Points, in no order, along strands that fork and pass close to each other.
In the rows, zero is written as 128.
Two points are linked if the straight distance between their rows is under 55.3. Some points are linked to none.
K_371: [126  48 136  94 143 142 176 148  97 146 124 130 144 100 156 106 139  83]
K_522: [106 189  99 182 172  97  77 108 154 100 124 120  86 100 144 175 162 111]
K_514: [144 149 136 146 102 123 120  97 118 112  99 107 129 164 135 143  97 166]
K_357: [123  35 133  93 133 130 183 138  82 137 111 123 144 104 159 118 138 104]
K_666: [144  65 145  73 129 173 158 149 132 156 120 158 145 165  77  55 122 123]
K_286: [150  61 148  67 146 167 155 154 133 166 134 150 146 156  78  46 121  98]
K_488: [144  68 132  69 106 178 160 146 132 150 112 161 141 168  72  64 127 143]
K_155: [111 228 130 122 142 140  60 133 151 127 165  88 110 159 118 140 111 153]
K_62: [113  61 140  97 120 120 178 131  85 132  96 115 145 115 163 129 126 128]
K_732: [146 161 136 140 107 133 116 103 116 118 116 112 121 175 119 139 103 178]
K_42: [119 181 107 173 161 100  70 123 161 106 137 118  93 104 135 169 165 109]
K_122: [104  92 113 133 106  89 167 103  97 119  79 112 152 118 164 156 111 149]
K_600: [131 125 133 145 111 104 142 107 125 127 100 113 139 127 159 156 104 139]
K_949: [138 129 122  92  51 164 147 140 121 137 120 152 133 168  83  91 120 195]
K_280: [158 186 151 151 163 142  86 161 174 112 189 117 125  93 113 140 183  86]
K_201: [112 108 115 143 105  95 154  96 107 117  80 113 144 119 160 163 102 150]
K_171: [107 198 139 109 117 171  76 131 158 123 183 122 108 173  94 123 104 180]
K_86: [137 177 127 170 159 107  79 131 164 101 153 121 109 101 131 158 169  91]
K_360: [148  76 145  89 162 155 142 185 133 154 152 145 157  94 105  69 146  28]
K_766: [133 169 116 137  97 140  99 100 111 102 110 104 115 187 110 147 102 192]
K_200: [125 176 125 127  96 148  95 112 122 112 143 117 114 191  95 138 105 192]
K_198: [125 170 137 115  97 166 101 118 137 118 168 133 119 179  89 126 110 190]
K_569: [106 163  93 171 148 104  92  91 137 116 111 114  83 105 157 186 134 127]
K_598: [148 177 144 152 151 124  88 147 164 110 173 122 116  93 128 147 168  92]
K_822: [155  71 151  74 163 155 144 181 132 164 156 144 156 107  89  58 129  35]
K_219: [119 128 111 162 127  91 125 107 136 130 118 131 123 104 159 167 122 118]
K_495: [152  73 151  68 155 159 151 166 142 168 151 149 145 148  81  41 119  81]
K_94: [ 99  95  96 159 132  75 155 107 112 127 106 130 131 108 170 166 129 134]
K_377: [104 220 138 118 139 151  62 131 153 124 178 107 111 164 103 123 108 165]
K_252: [139 120 129  96  69 154 155 140 112 136 105 156 133 168  90  93 127 189]
K_420: [152  65 158  63 158 156 150 170 131 170 155 148 145 125  86  49 117  54]
K_820: [131 119 144 132 117 112 147 118 116 133  99 121 147 124 157 138 109 139]
K_939: [100 110  88 169 127  82 151  85 106 116  94 124 126 109 164 184 115 147]
K_764: [141 145 144 147 138 120 125 152 150 133 153 142 133  89 146 129 154  92]
K_379: [136 153 117 156  99 124 117  79 108 101  75  95 118 158 141 160  95 170]
K_545: [127  71 134  95 152 145 159 163 111 148 139 141 146  94 145  95 145  64]
K_287: [127 142 113 156 106 114 123  78 116 113  76 101 121 135 153 175  96 160]
K_563: [153 154 149 129 128 124 128 131 134 145 139 120 129 123 142 126 116 131]
K_3: [154 160 145 147 138 124 110 150 154 131 160 131 129  92 137 134 151  92]
K_178: [127  75 137 100 161 148 153 176 121 150 143 144 151  87 133  85 151  47]
K_375: [122 144 108 160 115 112 114  74 126 115  89 100 110 126 154 181 106 149]
K_314: [108  68 129 111 112  99 176 120  87 124  87 115 151 118 166 139 123 136]
K_284: [120 130 130 152 137  96 134 138 138 134 142 144 131  89 163 141 144 103]
K_824: [136  85 136  79  97 168 160 144 115 140  97 159 140 165  85  70 124 156]
K_817: [168 185 151 148 173 161  94 169 176 118 200 123 137  89 103 135 185  75]
K_756: [ 98 174  91 188 169  95  86  97 137 102 112 126  83 101 150 182 147 119]
K_151: [119 148 102 164 127 105 108  88 133 123  98 107 100 115 160 184 114 139]
K_677: [109 118 121 167 154  82 141 133 124 118 143 149 129  89 160 137 152  98]
K_471: [134  97 142  91  95 153 164 139 106 136  91 156 137 163  97  83 126 173]
K_415: [101 116 103 183 166  60 147 124 113 111 135 142 130  93 165 145 154 105]
K_141: [ 98 102  97 166 151  69 156 117 108 125 120 136 128 104 171 156 137 122]
K_306: [135 148 123 102  50 165 129 128 124 128 143 146 129 170  82 109 114 200]
K_835: [123 177 141 110 104 176  98 129 152 125 183 131 115 172  88 117 109 184]

A fork is a point with three links, a tip a point with one. Leave the first point through the second and follow the links. Name the first fork or tip that comes.
K_756 / K_522 => K_598
K_200 / K_198 => K_155
K_415 / K_141 => K_939
K_666 / K_488 => K_306
K_357 / K_62 => K_820

Name the points in between on the shortest way along the links from the first point to the second, in order.
K_371 / K_820 => K_357, K_62, K_314, K_122, K_201, K_600
K_420 / K_488 => K_495, K_286, K_666
K_939 / K_415 => K_94, K_141
K_360 / K_495 => K_822, K_420
